Points on a hilly landscape, in no order, each with its height.
From any point a ball rolls to the lowest of the 2 points nearest to it. It stops when none of these is lower. Distance is the straight distance between rows; heights are no part of it.
bag: [166  82 161 157  99  67  82 197 180 131 138  74  95 125  85 203 132  93
  76 117  85]  height 821
bekav: [109 130 113 111 135 132 178  92 103  86 160  86 180 186 145 174 137 116
 175 132 157]  height 205
Zoti: [165  84 109 138 132 103 125 179 113 106 122  86 178 145  83 118 140 156
 128 138  95]  height 313
Vitam: [135 169  89  58 161 178 159  88 111 141 112 120  81 146 140 106  70  76
 180 148 111]  height 366
Nale: [ 78 165  96 146 119 178 125 116 142 114 136 116 147  84 138  82 104 103
 179  99 129]  height 644
Tavod: [150 134  97 116 132 127 138 119 105 118 108 119 183 108 125  64 124 149
 148 130 113]  height 505
Fezak: [ 63 172 110 154 123 184 146 101 164 132 161 124 102 139 133 127  87 103
 166 123 138]  height 227
Val: [151 104 126 147  85  78 112 147 128 145 124 112 121 151 103 127 124 132
  52 154 117]  height 490
sufol: [121 151 155 161 119 101 142 122 144 175  96 189 109 101 142  86 115 166
  83 146 134]  height 589
gedo: [111 105 104 181  85  94 150 141 183  94 131 131 100 112 127 182 118 125
 143 145 119]  height 294
Zunor: [139 183 177  86 151 176 142  91 119 168 110 112 178 112 121  45 180 133
 107  91 143]  height 340
dig: [145  72 105 161  89 114 122 189 120 107 145  70 171 153  90 135 132 139
  78 138 102]  height 201
Vov: [119  89  95 156  83 122 116 140 123  59 135 105 169 110 119 127 153 123
 157 102 133]  height 406
Siv: [110 134 153 155 131 152 113 138 108 165 141 147 160 115 124  87 178 158
  62 109 157]  height 562
Tofo: [ 83 102 151 120 135 167 128 117 101 140 171 135 108 171 139 162 139 122
 106 147 140]  height 264
far: [111 179 117 141 110 129  61 121 150 156 129 106 116 120 101  87  80  94
 154 166 124]  height 686
vuna: [115 129  70  97 138 188 177 116 110 101 117 143 139 120 163  92 115 130
 141 101 105]  height 577
Bil: [112 144 160 110 133 135 142  81 117 135 143 162 114 141 158 127 158 147
 109 110 148]  height 564
gizi: [136  89 107 105  93  99  98 119 122 117 118 146  61 127 149 189 113  89
 113 148 114]  height 370
Somir: [136 163 153 145 149 113 106 128 147 158  78 176 110  76 151 103 128 150
 129 126 128]  height 560
lav: [148 191  97  99 177 200 162 125 155 170  96 141  80  92 139  83  88 123
 180 129  71]  height 413
rafek: [177  45 126 153 107  80 141 166  95  97 133 111 167 122 121 151 168 175
  91  86 166]  height 704
sodib: [160 101 116 160 160  92 136 203 137 117 116  87 134 134  62 141 112 174
 117 127  84]  height 395
favu: [155 157 163  89 185 164 148 131 110 161 133 145 130 134 127 102 150 159
 111 109 108]  height 655
nefin: [ 93 123 142 149  96 116 125 101 107 100 121 155 148  86 156  98 170 144
 123  82 180]  height 543
Gif: [138 159 104  75 161 152 149 101 127 122 143 102 128 186 110 128  84  87
 176 161 117]  height 336
kom: [ 79 128 138 113 115 165  91 115  98 158 140 140 124 146 130 113 133 112
  80 136 142]  height 316
Bino: [113 142 174 164 133 107 106 143 158 153 163 128 142 135 106 133 143 139
 112 141 150]  height 674
Lok: [101 157 156 101 132 110  99  76 131  96 126 138 135 104 152 127 164 103
 189  86 164]  height 456
Zupi: [139 115 110 153 104  66 155 120 160  91 151 112  98 168 127 175  89 108
 160 160 128]  height 240
temul: [103 193 172 168 131 160  79 133 157 202  94 150 159  82 115  69 127 121
  97 145 144]  height 493
Tor: [173  82 107  84 162 121 120 167 102 124 105 136  98 145 105 160 112 139
 122 161  76]  height 559
sete: [101 122 114 181  98 161  93 151 166 139 150 119 115 133  94 108  96 119
 104 147 110]  height 151
Pelit: [116 107 152 132 119 113 141 110 114  95 170 117 168 144 140 165 161 125
 158 124 152]  height 303
molu: [102 146 108 202  79 137  66 152 181 170  99 119 106 103 112 113  81 110
 107 163 120]  height 204
vif: [158  82 156 139 108  68 117 140  90 130 133 120 178 118 102 115 181 160
  77 113 178]  height 649
Kaz: [138 140 141 138 167 111 164 133 165 142 150 145  88 151 115 166  96 151
 141 169  95]  height 384
Sig: [105 161 150 138 168 184 160 128 144 135 185 123 114 147 123 159 116 133
 154 131 124]  height 320
renul: [ 83 157  67  77 120 208 147  95  85 103 107 116 125 124 159  85 122  97
 166  82 126]  height 600
bati: [143 126 192 176 141  68 124 146 152 135 162 132 155 109 111 136 155 162
 117  99 191]  height 642
mil: [151  77  95 122 113 104 128 181 121 123 100 120  83 145 114 164 109 140
  84 158  80]  height 583
Nogap: [140 162 109 144 150 133 107 141 174 120 100 155 108  63 143 126 122 117
 207 135 110]  height 667
fimul: [147 110 141 103 166 139 167 136 113 142 150 138 151 173 121 139 138 167
 108 128 121]  height 689
vatas: [ 76 121 121 112 135 167 145 110 122 109 158 149  94 148 164 175 139 111
 148 120 144]  height 212
zoze: [116  98  83 154  75 108 115 127 162 105 114 136  69 131 142 154  90 105
 110 153 114]  height 333
ginam: [120 138 135  90 165 158 179 122 122 105 157 116 151 156 140 180 149 111
 178 110 132]  height 288
dod: [185  91 158 127 134  65 165 145 102 128 139 136 138 162 136 175 146 183
  90 133 161]  height 738
savav: [144 162 109 112 155 148 114 135 131 145 117 112 152 102 117  76 107 120
 171 133 108]  height 464
Sumup: [ 70 152  94 113 130 180 128 115 108  96 171  86 151 141 146 124 126  89
 185 103 138]  height 306
rig: [146 164  73  74 158 201 177 104 110 151  92 148  85 130 152  88  69 114
 147 124  84]  height 389
nanu: [160  77 113 120 166 121 146 205  93 112 104 132 109 119  99 170 140 168
 130 120  94]  height 525
kalu: [ 96 125 112 122  94 118 162  79  98 129 132 170 110 169 175 132 123 145
  86 119 162]  height 592
tep: [145  94  59 105 132 147 169 136 106  70 100 142 159 124 145 112 132 158
 157 112 103]  height 540
daz: [107 140 148 143 116  95 131  87 119  96 146 170 124  93 175 144 162 119
 164 100 168]  height 499
Rikis: [107 183  65  95 110 219 138 109  98 139  87 128 122  79 146  46  94 107
 156  87 111]  height 617
suval: [129 181 128 156 115 141  75 122 172 153 106 136 116  81 134 115  87  92
 182 151 118]  height 678
Nit: [113 138 126  80 124 127 122  89  98  91 139 110 169 134 149 142 165 108
 168  84 160]  height 394
Banos: [100  98 128  87 157 165 119 137  92  99 135 156  74 105 157 174 154 105
 149 119 124]  height 273
repeg: [143 177 170 107 168 103  94 121 152 151 112 128 124  97 122 128 130  93
 180 146 133]  height 451
dakal: [182  97 155 159 113  55  92 182 166 159  67 146  61 106 125 188 113 157
 104 137  88]  height 846
vepu: [ 88 142 106 152 125 148 121 121 165  87 132 140 110  81 142 132 111 105
 201 134 120]  height 656
lupa: [142 184  88  99 155 158 130 102 146 139  92 128 101  88 137  76  92 103
 201 132 109]  height 435
reber: [121 151 169  87 155 170 186  90 109 123 159 117 171 172 152 132 160 121
 137 110 149]  height 361
Ruf: [155 117 139  84 120  84 101 115 106 114 116 131  83 134 126 179 123  91
 158 159 120]  height 409
Lod: [150 125 130  77 135  99 114 105 111 148 109 149  82 155 140 135 110 116
 115 168 121]  height 444
toz: [143 114 113  88 137 140  93 127  97 128 103 137 122 137 135 100 114 115
 121 149 111]  height 404
Rezad: [ 62 120 101 159 103 163 113 122 130  87 163  95 158 113 129 127 146 114
 157 101 150]  height 348
vabaz: [135 125  95 115 131 125 137 111 137  84 160 105 117 162 118 167  97  97
 174 157 124]  height 292
Tevit: [151 183 187  99 160  94 101  76 132 157 118 148 110 121 162 120 153 107
 160 136 146]  height 485
gebef: [ 93 150 142 177 134 155  89 144 141 175 129 129 169  86  99  74 153 146
  97 112 133]  height 524
Zaf: [154 129 142 124 161 104 114 143 139 123 128 136 137 105 119 136 143 139
 159 131 128]  height 407
Bedi: [131  88 134 121  69  87 123 109 122 130 137 114 114 194 131 155 109 102
  68 153 135]  height 445
sos: [145 182 178  66 164 135 161  61 132 146 125 150 118 130 158 110 163 119
 136 108 146]  height 526
bul: [182  87 154 151  87  63  65 177 163 135  80 105  83 102 123 185 126 110
  86 139  86]  height 835
gobol: [152 150 135 149 135  93 105 121 180 145 118 145  80 118 110 150  76  96
 175 181 112]  height 231
munet: [161  67 126 160 152  82 143 220 115 101 115 102 118 124  77 185 148 191
 114  95 113]  height 467
Kivo: [135 122 182  70 160 142 130 115  78 138 166 124 170 175 133 136 179 126
 123 119 176]  height 341
Ganor: [ 98 159 150 184 122 115  72 125 167 146 156 113 138 122 105 122 117  97
 147 148 143]  height 690
Nele: [ 72 135 126  78  94 149 107  64  70 142 122 141 131 164 154 103 141 107
  83 115 162]  height 364
tolu: [184  87 155 155 119  41 162 143 153 107 145 110 136 160 119 174 136 153
 114 136 137]  height 765
rade: [110 166 115 149 135 149 117 115 170 128 146 118  80 143 113 138  61  90
 174 170 130]  height 191
rul: [143 109 149 141 145  99 173 131 127 145 159 144 118 181 126 162 131 170
  82 148 145]  height 713
netuf: [148 113 159 151  94  77 111 137 126 159  92 139 152 118  94  91 130 147
  58 143 137]  height 538
Vetu: [141  67 119 156 106  97 157 149 114 135 108 169  88 149 145 159 128 182
  55 126 111]  height 643
Mero: [165  74 138 165  82  62 127 164 162  93 149  84 119 145 116 180 147 117
 100 121 128]  height 787
tezu: [124 197 162 145 153 184  91 132 169 191 118 123 168  69  97  68 125 119
 147 124 119]  height 465
ludaz: [142 126 116 165  97  93  79 148 190 140 112 112 102 108 114 137  76 105
 138 167  96]  height 249
Furug: [ 72 112  77 120 105 188 144 118 108  90 156 114 134 167 138 168 113 104
 150 123 133]  height 261
Fama: [173  52 102 152 102  97 167 181 128 115 115 120  83 168 136 193 110 169
  53 131  80]  height 612
ludo: [142 113  85 135 117 128 133 136 106 122  83 159 145  79 135  69 122 156
 110 118 115]  height 552
meli: [102 176 139 160 148 184 149 121 165 161 149 145 115 113 142 105 102 150
 140 125 130]  height 271
lan: [142 155 142  84 130 104 145  81  98 143 125 100 179 156 117  65 128 121
 127 135 152]  height 61
kar: [100 141 140 171 149 148 159 121 170 148 186 141 106 169 124 157  93 126
 125 178 130]  height 354
Fis: [149 192 178 117 163 172 108 131 135 190 106 119 176  86 102  57 160 139
 108 109 120]  height 421
lasur: [113 110 101 130 115 154 143 117 101 108 107 167 170  88 156  74 164 148
 109  81 149]  height 588
Totid: [117  98  91 174 107 147 118 147 158 107 147  87 167 139  88 109 113 143
 109 153 113]  height 55
vobus: [142 184 129  66 144 148 154  88  92 148 113  97 168 136 131  50 154 115
 130  98 134]  height 222
damo: [104 162 157 154 141 127 133  99 148 130 129 171 123  83 155 116 142 127
 160 117 146]  height 529
bolub: [119 109 134 109 154 155 112 149 115 125 120 138 118 115 131 140 140 140
 121 123 109]  height 346
nugib: [ 97 114 112  91  75 115  88  85  77 132 130 125 107 193 138 133 116  96
  75 152 150]  height 408
Gon: [149  66 125 128 142 107 174 142  89  91 144 122 181 142 150 171 169 166
 124 107 162]  height 750
lut: [142  75  98 137 124 130 139 167 108  59 105 132 163  88 126 133 157 163
 159 104 115]  height 479
nup: [141 151 152  71 159 112 113 108  85 136 137 115 177 183 121 112 149 105
 111 139 139]  height 221
Zoga: [169  71 156 167  88  69 134 206 172  92 142  60 117 125  87 223 149 117
  99 104  95]  height 806
nel: [147 122 183 159 114  50  92 135 128 143 107 141 157  89 105 109 166 155
  96 115 176]  height 594
vivu: [118  68 112 129  90 116 166 120  91 114 143 163 116 163 163 167 138 155
  73 126 142]  height 616
Pur: [126 120 170 102 168 148 120 137  85 170 132 159 144 137 122  92 154 164
  61 117 148]  height 609
papes: [ 76 167  80 142 117 203 151 109 132 147 113 132 139  87 143  45 112 125
 134  96 129]  height 631

Where does a ball stop that starts at each point below?
Somir => bekav
bag => lan
lasur => bekav
vivu => bolub
renul => vatas
sufol => vatas
Fama => Totid
favu => lan

Call two points neighbours if one is among the 2 nearest of the other. Go from one point of each pair to the other, from neighbour to neighbour, staying as low as possible. Name the highest point that can't be avoided.
nel / rade => Vetu
bolub / bekav => lasur
rade / Totid => ludaz
bekav / lan => reber
Zupi / bolub => Lod
